Points, in no order, along strands that fork, close into loops and pass close to each other.
Points whose rows are less than 82.2 apart are linked; no others are. Some points are linked to none.
Zifa: -41; -14; -24; 10; -24; 12; -12; 22; -12; -58; -20; 21; -27; 0; 10; 1; 16; -9; -2; -36; -54; 1; 7; 51; 13; 24; 42; -18; 7; -18; 12
tiv: 17; 4; 24; -35; 3; -29; 6; -2; 29; 22; 5; 16; 33; 6; -17; -58; -23; 28; -27; 6; 36; -9; 3; -19; 14; 5; 22; -9; 13; -22; -4
bama: -26; 6; -35; 4; -8; 51; -28; 11; -27; 8; -12; 26; 2; -4; 8; -49; 9; -6; 25; -11; -77; -33; 17; 19; 4; -11; 27; 15; -43; 6; 6
zepet: -16; -16; -9; 11; 5; 39; -30; 3; -15; 15; -10; 11; 4; -6; -7; -39; -19; 40; -8; 16; -35; -25; 26; 9; 7; 21; 32; 16; -6; -5; -8
res: -44; 8; 35; 18; -52; -11; 8; 9; -25; -50; -7; 14; -42; -3; 1; 30; 32; -32; -28; -19; -9; -15; -4; 29; -10; 14; 17; -36; 16; -14; 7
Kinos: -15; 29; -12; 13; -29; 7; 7; -6; 17; 55; 27; -20; -35; 14; -6; -46; -18; 5; -4; 16; 31; -50; 2; -25; 11; 8; 20; 19; -20; -18; -1
Goru: -40; -16; 1; -31; -40; -12; 34; 4; 11; 12; -14; 10; 19; 0; -14; -38; 20; -49; 3; -36; -46; 16; 13; 36; -17; -14; -2; -23; -39; 19; 5
mifo: -29; -6; -23; 22; -8; 26; -12; 10; -18; -48; -9; 21; -42; 8; 11; 18; 19; -21; 27; -19; -61; -12; 16; 35; 5; 19; 17; -7; -8; -6; 9
vipon: 3; 6; -37; 24; 0; 12; 10; -1; 0; 44; 16; -17; -23; 37; 14; -4; -12; 2; 33; 38; -5; -22; -6; 16; 26; 5; -32; 14; -30; 16; 3
bifi: -29; -3; -10; -24; -31; -10; 27; 8; -20; -1; -28; 2; 25; -2; -12; -7; 32; -68; 32; -32; -51; 30; -2; 24; -11; -14; -11; -27; -12; 16; 6
Losar: 8; -8; 24; -26; 16; -15; -3; 2; 20; 15; -12; 23; 44; -15; -17; -39; -25; 42; -38; 15; 5; 5; 2; -6; 6; 17; 33; -17; 29; -21; -14
rasel: -9; -10; 15; -1; -4; 9; -1; -12; -9; 1; -20; 6; 21; -16; -8; -17; -1; -16; 19; -18; -41; 20; 7; 14; 10; 3; 7; 6; -3; -5; 9
rugil: -27; -19; -3; -25; -21; -15; 12; 1; 6; 5; -27; 25; 27; -11; 10; -36; 23; -13; 7; -30; -39; -5; 7; 41; -12; 6; 1; -18; -34; 8; -6
Sugup: -9; -4; 7; 10; -11; -35; 32; 2; 16; -1; 0; -21; -18; -26; 8; 12; 6; -18; -40; -48; 16; -24; 4; -13; -23; 10; -4; -8; -4; 5; -19
pavo: -35; -10; -10; 22; -18; -3; 10; 2; -1; 3; 11; -22; -13; -15; -15; 15; -5; -17; -12; -27; -33; -6; 25; 16; -7; 29; -11; 1; -15; 17; -14
Tav: 18; 2; -6; 22; 11; 35; -6; -15; -7; 15; -20; -1; -14; 22; 28; 20; -1; -4; 45; 22; -25; -6; -11; 6; 9; -12; -10; 35; -42; -7; 7
vol: 9; -8; -16; -14; -6; 4; -6; 31; 30; 28; 59; -22; -22; 12; -10; -18; -37; -9; 20; 17; 38; -5; 30; -42; 7; 13; 11; -14; 25; -45; 10
Lobul: -11; -4; 28; 24; -8; 0; -21; 3; -9; -39; -5; -6; -30; -16; 17; 83; 23; -8; 5; -1; -4; 8; -10; 18; -15; 15; -12; 7; 17; -12; 7
dase: 40; -10; 7; -14; 21; -5; 1; -13; 13; -11; 13; 14; 13; 15; 2; 25; 0; 16; -8; 14; 44; 20; -16; -22; 6; -21; -12; 16; 12; 10; 7
mepom: 8; -2; -19; -14; -8; -38; 32; 16; 16; 13; 37; -20; 5; 5; 12; 20; 2; -19; -38; -30; 12; -5; 9; -13; -7; -2; -37; -18; -21; 47; -35
Fik: 3; -23; -16; 7; 20; 0; -28; 24; -17; -21; 5; -23; 25; -15; 7; 51; 26; 5; -6; -5; -2; 40; -10; -4; 0; -3; -24; -22; 28; 16; -30
nopas: 25; -11; -8; -47; 42; -6; -5; 5; -11; -12; 24; 8; 47; -12; -16; 14; 4; 10; -1; 0; 13; 44; -6; -45; 11; -19; -13; -46; 37; 38; -24
novi: 31; -18; -1; 16; 25; -1; -13; 0; -7; 6; -21; 1; 8; 5; 35; 1; 4; 37; 6; 27; 11; -10; -20; 23; 10; 10; -20; 18; -19; -3; 6
gofa: 19; -18; -13; 33; 16; 22; -23; -6; -3; -1; 11; -36; -19; -9; 18; 76; -3; 23; 3; 16; 11; 13; -5; 14; -1; -13; -43; 9; 8; 9; -13
Neb: -30; 39; 2; -8; -38; 3; 24; -7; 22; 42; 12; -13; -25; 23; 4; -67; -6; -20; -9; -4; 35; -36; -5; -8; 2; 0; 17; 26; -40; -13; 1
Kelen: 5; 18; 18; -53; 19; -31; 22; 3; 8; 3; 18; 20; 48; -3; -21; -14; -25; -7; -37; -14; -2; 33; 4; -40; 0; -4; 10; -22; 21; 35; -22
faf: -7; 35; 24; -33; -22; -25; 47; -21; 26; 4; 8; 0; 2; 18; -26; -59; -12; -23; -26; -27; 48; 2; -17; -31; -17; -43; 22; 2; -21; 15; -5
gunul: -27; 10; 2; 28; -16; 20; -12; 4; 4; -38; -22; 22; -50; -21; 23; 17; 6; 18; -13; -25; -19; -36; 19; 29; -17; 24; 25; 23; -10; -21; 12
Pasis: 26; -18; -41; 2; 2; 13; -3; 4; -32; 35; -1; -20; 37; 14; -17; -42; 5; -11; 41; 31; -25; -35; 2; -6; 14; -7; -1; -32; -23; 1; 9
zuv: 0; 18; -26; 4; -15; -1; 39; -2; 17; 40; 10; -16; -21; 33; 12; -14; -7; -11; 8; 17; 0; -19; -2; 13; 10; 0; -39; 20; -52; 24; 4
maped: -3; 17; -20; 34; -4; 42; -8; -23; -3; 14; -10; -9; -55; 15; 23; 29; -16; 7; 24; 20; -29; -22; 10; 12; 7; 10; -19; 34; -41; -1; 6
gini: 30; 0; 11; -34; 20; -5; 1; 6; 12; 13; 34; 2; 26; 10; -17; -5; -29; 17; 10; 22; 30; 21; 3; -31; 5; -14; 13; -26; 51; -20; 14
zoko: 5; 28; 47; -19; 7; 16; 1; -36; -1; 4; -13; 26; 14; 24; -23; -23; -22; -4; 38; 16; 8; 26; -12; 3; 19; -30; 27; 37; 5; -31; 35
ser: 12; 20; 8; 7; 0; 42; -16; -7; 4; 23; -9; 16; -24; 24; 25; -26; -14; 29; 28; 35; 7; -22; -5; 5; 18; 9; 12; 53; -32; -29; 22
Gon: -43; -4; -9; 31; -11; 16; -13; 18; 3; -66; -13; 1; -30; -19; 8; 8; 6; 17; -23; -31; -33; -8; 16; 34; -3; 26; 37; 10; 22; -23; 5
gad: -35; 27; -36; 53; -12; 23; -17; -11; 6; 28; 8; -37; -47; -10; 2; 3; -21; 38; -15; 15; -9; -42; 17; -20; -3; 13; 26; 24; -5; 6; -12
baleb: 22; -4; -16; -7; -5; 0; 10; 22; 12; 40; 38; 1; 1; 39; 3; -39; -11; 8; 16; 24; 33; -15; 5; 1; 27; 11; -14; 0; -14; -8; 12
Niroz: -1; 11; 21; -21; -1; -24; 10; 7; 3; 1; 17; -5; 32; -25; -20; -1; -12; -23; -36; -23; -7; 38; 5; -30; -5; -4; 1; -16; 22; 14; -17
Zibek: 13; 3; 16; -31; 43; -14; -12; -1; -4; -27; 9; 5; 32; -21; -11; 32; 3; 25; -16; 1; 19; 60; -6; -32; -7; -11; -6; -18; 51; 28; -33
mimum: 24; 2; 9; -10; -4; -41; 32; -4; 22; -17; -2; -4; -16; -4; 30; 18; 15; 16; -49; -26; 56; -16; -19; -16; -28; -6; -19; 15; -3; 25; -2
gasos: 64; -7; -21; -29; 33; -13; -5; -2; -24; -5; -8; 18; 52; 24; -21; -21; 14; 17; 33; 37; 20; 2; -16; -21; -3; -36; -3; -30; 30; 6; 21
fefo: 32; -15; -44; -5; 10; 5; 14; 20; -3; 46; 10; -7; -3; 33; 7; -47; 9; 9; 22; 40; 6; -23; 6; 6; 26; 14; -26; -17; -17; 1; 15
Nuku: 7; 19; 26; -10; -6; 28; -3; -21; 9; 16; -2; 18; -3; 35; -7; -32; -16; 3; 38; 22; 24; 3; -8; -6; 23; -8; 14; 41; -20; -28; 24
bel: 5; -26; -14; 38; 29; 27; -52; 16; -15; -33; -34; 8; 3; -16; 20; -8; 7; 42; 5; -5; -33; -1; 8; 31; -3; 12; 25; 5; 9; -17; -4
vage: -13; -18; -6; -11; 8; -27; -34; 18; -12; -29; -48; 30; 45; -14; 7; 0; 42; 11; -4; -18; -16; 21; -14; 25; -15; 23; 0; -22; 24; 1; -15
rufip: -11; 4; 25; 22; -32; -24; 35; 4; -10; -23; -7; 35; -28; 9; 24; 50; 39; -9; 1; -1; 15; -31; 4; 31; -25; 12; -39; -28; -25; 16; -1
Puf: 2; -12; -22; 5; -3; -17; 26; 8; 7; 22; 21; -18; 9; -3; -9; 18; -1; -20; -5; -17; -15; -8; 9; 8; -6; 11; -30; -11; -24; 31; -23
lozu: -40; 32; -20; 39; -15; 14; -12; -4; 4; 52; 13; -29; -42; -6; 3; -34; -16; 17; -14; 5; 9; -56; 12; -25; 8; 10; 39; 17; -4; -5; -2
vosu: 9; -2; -27; 3; 4; 38; -5; -10; -29; 26; 6; -12; 30; 15; -16; -25; 0; -32; 62; 23; -37; -21; 2; -9; 25; -17; -3; -4; -25; -7; 17
sepe: -27; -23; -15; -3; -14; -41; 2; 28; 7; -17; 16; 0; -6; -11; 10; 41; 18; -6; -43; -31; 7; -9; 1; 21; -18; 30; -7; -51; 16; 3; -33
Lud: -9; -30; 3; -10; 17; -35; -22; 24; 3; -18; -22; 25; 32; -14; 6; -16; 14; 22; -36; -32; -18; 5; 7; 27; -16; 27; 6; -13; 13; -6; -21
Nolap: 5; 14; 32; -19; 2; -9; 21; -20; 3; -25; -11; 12; 20; -15; -18; 20; 8; -22; -3; -17; 5; 43; -10; -12; -25; -7; -7; 20; 5; 14; 3
laki: -26; -2; 47; 9; -43; -17; 24; 1; -20; -38; -3; 22; -33; 2; 4; 47; 36; -27; -9; -16; 16; -12; 3; 27; -26; 2; -9; -27; -4; -10; -7
Mikub: -14; -9; 5; -19; -10; -17; 7; 10; -3; -18; -37; 25; 20; 7; 19; -1; 39; -23; 23; -28; -17; -4; -6; 36; -28; 4; -18; -15; -19; 8; -6
kiga: -31; -13; -20; 0; -27; -11; 11; 19; -23; -3; -9; -8; 21; -10; -20; -8; 9; -59; 5; -36; -63; 39; 5; 18; 8; 7; -6; -31; 3; 15; -5
Sev: 25; -2; -56; 18; 2; 14; -4; 13; -21; 31; -18; -18; 16; 16; 4; -46; 10; 11; 23; 36; -21; -48; 9; 9; 18; 8; -21; -19; -30; 15; 8
Tef: -23; 1; 19; 42; -17; 8; -6; -7; -5; -31; 0; -40; -44; -30; 7; 71; 11; -32; -3; -25; 1; 0; -4; -5; -17; 0; 3; 8; 22; -15; 8
tokez: 4; 17; -50; 34; -4; 30; -7; -21; 2; 35; 1; -11; -45; 33; 27; 23; -10; 7; 29; 40; -30; -24; 11; 7; 21; 8; -42; 11; -35; 25; -1
guvut: 3; 43; 39; -32; -7; -36; 17; -29; 17; -11; 3; 24; -6; 24; -42; -38; -16; -19; -13; -13; 58; 12; -33; -33; -10; -56; 15; 20; -15; 12; 13
lub: 25; -1; -14; 4; 9; -15; 12; 7; 20; 19; -3; -9; 1; 24; 29; -11; 1; 40; -24; 26; 31; -20; -15; 15; 12; 16; -25; 17; -22; 17; -1
gug: -17; -4; 28; 25; -10; 1; -7; -13; 2; -13; -14; -14; -3; -36; -7; 7; -14; -1; -22; -10; -4; 11; -2; 0; 0; 19; 14; 22; 17; -18; -3
veme: -12; -33; -15; -1; 8; -37; -18; 39; 9; -26; 0; 2; 21; -21; 14; 10; 14; 28; -54; -32; -6; 3; 2; 20; -12; 33; -13; -35; 17; 5; -48
zuta: 39; -15; 0; -17; 23; 28; -7; 0; 2; -1; 46; -32; 6; 2; -14; 54; -20; 4; -2; 25; 42; 21; 4; -34; 29; -45; -15; -18; 46; 4; -6
paz: 10; 34; 42; -18; 23; -4; 9; -37; -6; -20; -16; 15; 10; 1; -22; 28; -9; -2; 4; 3; 22; 41; -24; -17; -11; -32; 10; 39; 19; 2; 16
Taki: -7; -12; -16; 50; 22; 17; -31; -6; 5; -2; 8; -23; -30; -24; 0; 26; -22; 41; -7; 17; -16; -12; 14; 10; 0; 12; 6; 19; 2; -7; -17
ruz: 10; 6; 17; -40; 3; -38; 26; -7; 21; 1; 4; 26; 44; 6; -20; -37; -16; 8; -32; -9; 21; 5; -2; -20; -10; -16; 13; -10; 5; 15; -20
ropi: 32; -2; 9; -7; 9; -4; 12; -3; 14; 13; 27; 5; 14; 37; -13; -3; -17; -11; 17; 21; 24; 13; -14; -18; 23; -27; -6; 7; 6; 7; 21
gisa: -2; -15; -4; -5; -5; 5; 0; 9; 14; 46; 16; 6; 16; 18; -11; -38; -13; 17; -11; 14; 7; -20; 5; 4; 17; 23; 12; -5; -18; -9; -8
sikes: 12; -25; -7; 37; 33; 31; -42; 0; -28; -7; -29; -2; 17; -18; 4; -11; 0; 23; 29; 23; -32; 7; 11; 8; 9; 2; 17; 0; 27; -14; 11
manev: 14; -13; 10; 4; 21; 9; -11; 4; -6; 3; 22; -24; 27; -28; -6; 34; -7; -1; -13; 1; -2; 43; 4; -11; 11; -6; -15; -13; 44; 2; -18
Tuvo: -36; -11; -11; 7; -27; -5; 7; 17; -13; -13; 12; -14; -15; -23; -26; 3; -2; -46; -13; -35; -52; 22; 12; 24; 9; 26; 0; -10; 0; 4; -1
Sito: 12; 6; 23; -22; -12; 20; 14; -24; 13; 1; -27; 31; 5; 29; 25; -24; 11; -3; 28; 8; 3; 5; -9; 22; -6; -28; 0; 44; -60; -8; 18
linu: 5; 14; -6; 3; -4; 41; 0; -17; -19; 16; -5; 4; 1; 14; 7; -22; -9; -18; 56; 16; -34; -19; 3; 2; 17; -22; -9; 24; -42; -11; 14
sogar: 17; -1; -6; -19; -6; -1; 29; -3; 8; 13; -22; 15; -2; 48; 32; -33; 8; -1; 23; 17; 6; -16; -22; 26; 3; -20; -26; 34; -48; 18; 27
gana: -12; -14; 14; -12; -15; -41; 8; 12; 6; -21; -6; 22; 5; -6; 8; 33; 21; -6; -20; -24; 5; -1; -5; 6; -29; 23; -18; -19; -7; 6; -22
mor: 6; -25; -19; 13; 18; -22; -28; 11; -3; -6; -6; -4; 17; -11; 15; 33; 19; 17; -6; -8; 3; 5; -9; 11; -8; 12; -25; -9; 1; 12; -24
niro: -33; -1; 33; -6; -52; -8; 10; 4; -17; -32; -14; 8; -29; -15; -7; 5; 22; -42; -10; -28; -25; 15; 2; 33; -8; 13; 15; -9; 4; -15; 12
pilo: 25; -6; -11; -54; 22; -19; 0; 16; 13; 4; 49; -5; 24; 23; -33; -17; -33; -18; 13; 19; 17; 28; 10; -30; 22; -25; 10; -50; 41; 1; 3
maf: 1; 14; -14; -3; -19; -10; 35; 10; 30; 43; 33; -3; -13; 36; 1; -47; -12; 3; -9; 16; 35; -27; -5; 4; 20; 7; -20; 11; -39; 11; 1
rut: -32; 21; -4; 60; -6; 32; -19; -19; 1; -15; -7; -28; -65; -29; 7; 27; -14; 9; -3; -10; -30; -25; 18; 4; -16; 13; 20; 42; 3; -13; 8
Befo: 23; 5; 18; -8; 14; 21; -7; -7; -6; -13; 32; -33; 16; -26; -15; 37; -27; -4; -16; 20; 27; 41; -2; -40; 14; -28; -2; -16; 57; 3; -9
rubu: -30; 12; 5; 56; -6; 18; -4; -29; -3; -2; -7; -55; -67; -37; 6; 38; -2; -21; 3; -23; -12; -19; -1; -12; -11; 5; 14; 16; 6; -17; 5
fol: -9; 28; 19; -33; -7; -31; 16; -1; -6; -28; 16; -17; 13; -38; -4; 10; 0; -41; -44; -35; 8; 41; -4; -51; -17; 4; 6; -25; 32; 33; -24
Gub: 11; 37; 54; -11; 6; 1; 3; -35; 7; -5; -15; 11; 8; -8; -24; 1; -22; 13; 8; 17; 27; 21; -18; -7; 8; -16; 27; 32; 24; -31; 21
mivuk: 18; -4; -13; -10; 4; -20; 36; 2; 9; 5; -16; 3; -4; 27; 32; -1; 8; 13; -9; 12; 21; -19; -14; 26; -15; 8; -40; 27; -36; 28; 10
selaz: -11; 1; 33; -32; -21; -33; 36; -1; 12; -21; -12; 31; 7; 0; -3; 23; 26; -16; -13; -28; 15; 19; -5; -2; -40; -9; -9; 0; -13; 15; -4
mevim: -7; -8; 14; 3; -24; -7; 14; 10; -3; -22; -27; 40; -21; 10; 29; 32; 30; -17; 20; -16; -15; -15; 5; 43; -18; 10; -22; -18; -34; 4; 10
raz: 26; 3; 13; -29; 24; -6; -15; -13; 1; -30; 15; 9; 21; -16; -4; 41; 0; 22; -23; 1; 47; 32; -17; -44; -13; -16; -17; 1; 26; 19; -14
bet: -23; 26; 16; -24; -30; -18; 46; -14; 25; 27; 7; -13; 0; 3; -15; -63; -12; -29; -25; -32; 29; -28; -8; -25; 0; -15; 28; 12; -34; -15; -10
Fon: -33; 14; -27; 42; 9; 41; -31; -11; -5; -5; 8; -19; -42; -16; 4; 14; -25; 27; -15; 7; -32; -22; 24; 3; 5; 18; 28; 33; -2; -2; 2
koti: 35; -10; -14; -5; -2; 12; -11; 27; 25; 11; 65; -34; -28; 17; -11; 7; -30; -7; 25; 19; 53; 3; 16; -27; 17; -19; -11; -23; 37; -31; 16
vone: 30; -6; -15; 26; 21; 20; -16; 6; 3; 23; 5; -12; -19; 24; 26; 1; -3; 41; 24; 57; 20; -12; -5; 13; 16; 14; -11; 16; -10; -13; 12
mola: 2; -28; -13; 19; 34; -13; -44; 17; -20; -44; -46; 10; 31; -20; 15; 6; 20; 32; 1; -5; -24; 19; -7; 29; -11; 24; 5; -13; 28; -14; -10
Zorob: 42; -19; -10; 6; 23; 31; -13; 0; -4; 14; 31; -37; 7; -1; 4; 59; 4; 12; 6; 25; 25; 15; -7; -8; 24; -27; -35; -8; 23; 6; -9
rato: 3; -14; -1; 18; 11; -17; -12; 11; 21; 1; 2; -23; -5; -32; 12; 15; -15; 26; -48; -4; 17; -14; -5; -7; -6; 13; -4; -7; 9; -3; -33
tib: 23; 15; -19; 12; 14; 40; -18; -1; -4; 36; -9; 8; -30; 39; 47; -17; 4; 24; 39; 60; 9; -29; -10; 14; 26; 12; -15; 36; -28; -19; 28
lol: -25; -6; -2; -1; -9; 8; -15; 0; 5; 29; -2; 9; 6; -7; -2; -43; -14; 28; -32; -4; -14; -33; 23; 17; 4; 29; 24; 15; -34; -5; -5
sek: -10; -9; -21; 12; 8; 45; -34; -1; -27; 16; -23; 2; 13; -2; -11; -43; -1; 3; 24; 15; -50; -22; 12; 4; 13; 8; 23; 6; -18; -7; 12
Luf: -26; 26; 51; -13; -16; -20; 34; -35; -8; -25; -34; -7; -15; -24; -7; 4; 17; -30; -8; -38; 13; 11; 5; -17; -39; -19; 27; 19; -1; -18; 15
bagob: -38; 6; 27; -19; -52; -34; 29; 5; -4; -13; -7; 2; -9; -24; -18; 13; 21; -52; -24; -35; -7; 15; 3; 0; -30; 10; -3; -23; 6; 3; -2
Domik: 54; -5; -23; -18; 20; -3; -10; -2; -11; -5; 0; 21; 32; 52; -15; -21; 12; -8; 49; 32; 33; 13; -25; -27; 13; -35; -13; -14; 18; 14; 41
dom: 40; -9; -8; -25; 45; -6; -8; 3; -19; -8; -4; 10; 60; 3; -12; 5; 22; 25; 16; 22; 14; 28; -17; -31; -4; -23; -8; -26; 36; 28; -5
labuz: -13; -3; -4; 15; 0; 21; -15; -5; 2; -7; -22; 15; -26; -9; 23; 5; 1; 4; 13; -19; -33; -22; 13; 26; -11; 13; 8; 26; -34; -13; 4
sela: 28; -8; 7; -9; 36; -16; -11; -9; -15; 5; -25; 19; 55; -9; -17; -13; 9; 26; 13; 16; -2; 28; -10; -1; 2; -6; -1; -16; 29; 3; -4
Fabo: -12; 14; 1; 11; -20; 7; -1; 13; 9; 34; 38; -18; -24; 6; -12; -29; -27; -4; 11; 14; 35; -26; 13; -33; 9; 10; 23; 2; 14; -39; 11
pevom: -32; 6; -42; 18; -5; 49; -17; 14; -26; -25; -20; 25; -20; -4; 16; -16; 17; -20; 32; -30; -80; -14; 18; 23; 2; 0; 21; 5; -16; -3; 11
kuv: 31; -9; -7; -8; 17; 5; 5; -7; -11; 19; -9; 17; 28; 40; -8; -22; 7; -4; 41; 22; 15; -3; -16; -2; 17; -25; -11; 6; -11; 10; 21
bepe: 10; -12; 29; -10; 24; -9; -13; -8; -4; 0; -20; 15; 34; -32; -13; -8; -15; 35; -23; 18; -3; 26; -3; -9; 2; 10; 23; -6; 43; -17; 1
Dube: -14; 16; 14; 17; -16; -10; 4; -13; 10; 3; -15; -14; -23; -27; 6; 5; 0; -6; -25; -25; 7; -30; 1; -2; -20; 20; 6; 17; -13; -10; -9
tep: 18; 27; 30; -29; 22; -3; 3; -10; 15; 8; 4; 17; 23; -3; -30; -11; -26; 23; 6; 26; 27; 24; -10; -19; 7; -16; 34; -2; 47; -26; 22
rasad: 10; -40; -10; 38; 30; 30; -33; 2; -13; 8; 8; -21; -1; -18; 2; 17; -12; 28; 14; 39; -16; 8; 8; 10; 14; 9; 9; 1; 16; -15; -5
kipib: -18; 18; 24; -6; -22; -41; 33; 3; 0; -11; 7; -22; -12; -27; 2; 14; 21; -53; -41; -47; 8; 10; 7; -32; -19; -3; 5; -23; 13; 20; -21
mufi: 30; -15; -9; -27; 15; 2; 0; 19; 15; -3; 69; -7; -6; 22; -24; 12; -26; -27; 32; 16; 35; 29; 13; -41; 20; -37; -3; -32; 39; -8; 24
risa: -4; 1; 33; 3; 7; -6; -20; -6; -11; -15; -23; 4; 19; -45; -6; 12; -4; 17; -18; -9; -9; 41; -11; 2; -8; 15; 7; 15; 39; -14; 2
moki: -3; -23; -33; 32; 16; -2; -28; 5; 3; -12; 1; -13; -27; -8; 15; 69; 15; 16; -4; 0; -1; 1; 9; 31; -4; 7; -42; -17; 4; 12; -18
Posi: 16; 28; 30; -25; 12; -23; 16; -24; 9; -27; 1; 25; 0; 17; -28; 3; -7; 0; -14; -8; 41; 19; -36; -37; -13; -33; 4; 22; 13; 18; 6

A tip is a point with one link. Name the tips that can be reached along the links from each point below, in the order of the rows.
gug: mepom
zoko: Lobul, Sito
vosu: labuz

How many points has the smallest loop of links through each point below? Write 0 if it is on no loop.
Losar: 12
Fabo: 15
baleb: 12
Lud: 22
mor: 8
nopas: 9
zepet: 0

A piece is all that can be reached along the links. How many separate loops has the piece of each point below (a circle has one, a figure eight two, a Y none), and how many tips (points with one link)?
mepom: loops 2, tips 1
guvut: loops 2, tips 2
labuz: loops 1, tips 1
Zorob: loops 1, tips 0

Name the points in between on the shortest way along the links from the first point to the second, in order.
zoko; mola: Gub > paz > Nolap > selaz > gana > sepe > veme > Lud > vage
vol; sogar: koti > mufi > pilo > gini > tep > Gub > zoko > Nuku > ser > tib > vone > novi > lub > mivuk
rubu; sogar: rut > Fon > gad > lozu > Kinos > Neb > bet > faf > guvut > Posi > paz > Gub > zoko > Nuku > ser > tib > vone > novi > lub > mivuk
sela; Tuvo: bepe > risa > gug > Dube > Sugup > kipib > bagob > niro > res > laki > rufip > mevim > Mikub > rugil > Goru > bifi > kiga
maped; gunul: tokez > vipon > zuv > maf > baleb > gisa > lol > zepet > sek > bama > pevom > mifo > Zifa > Gon
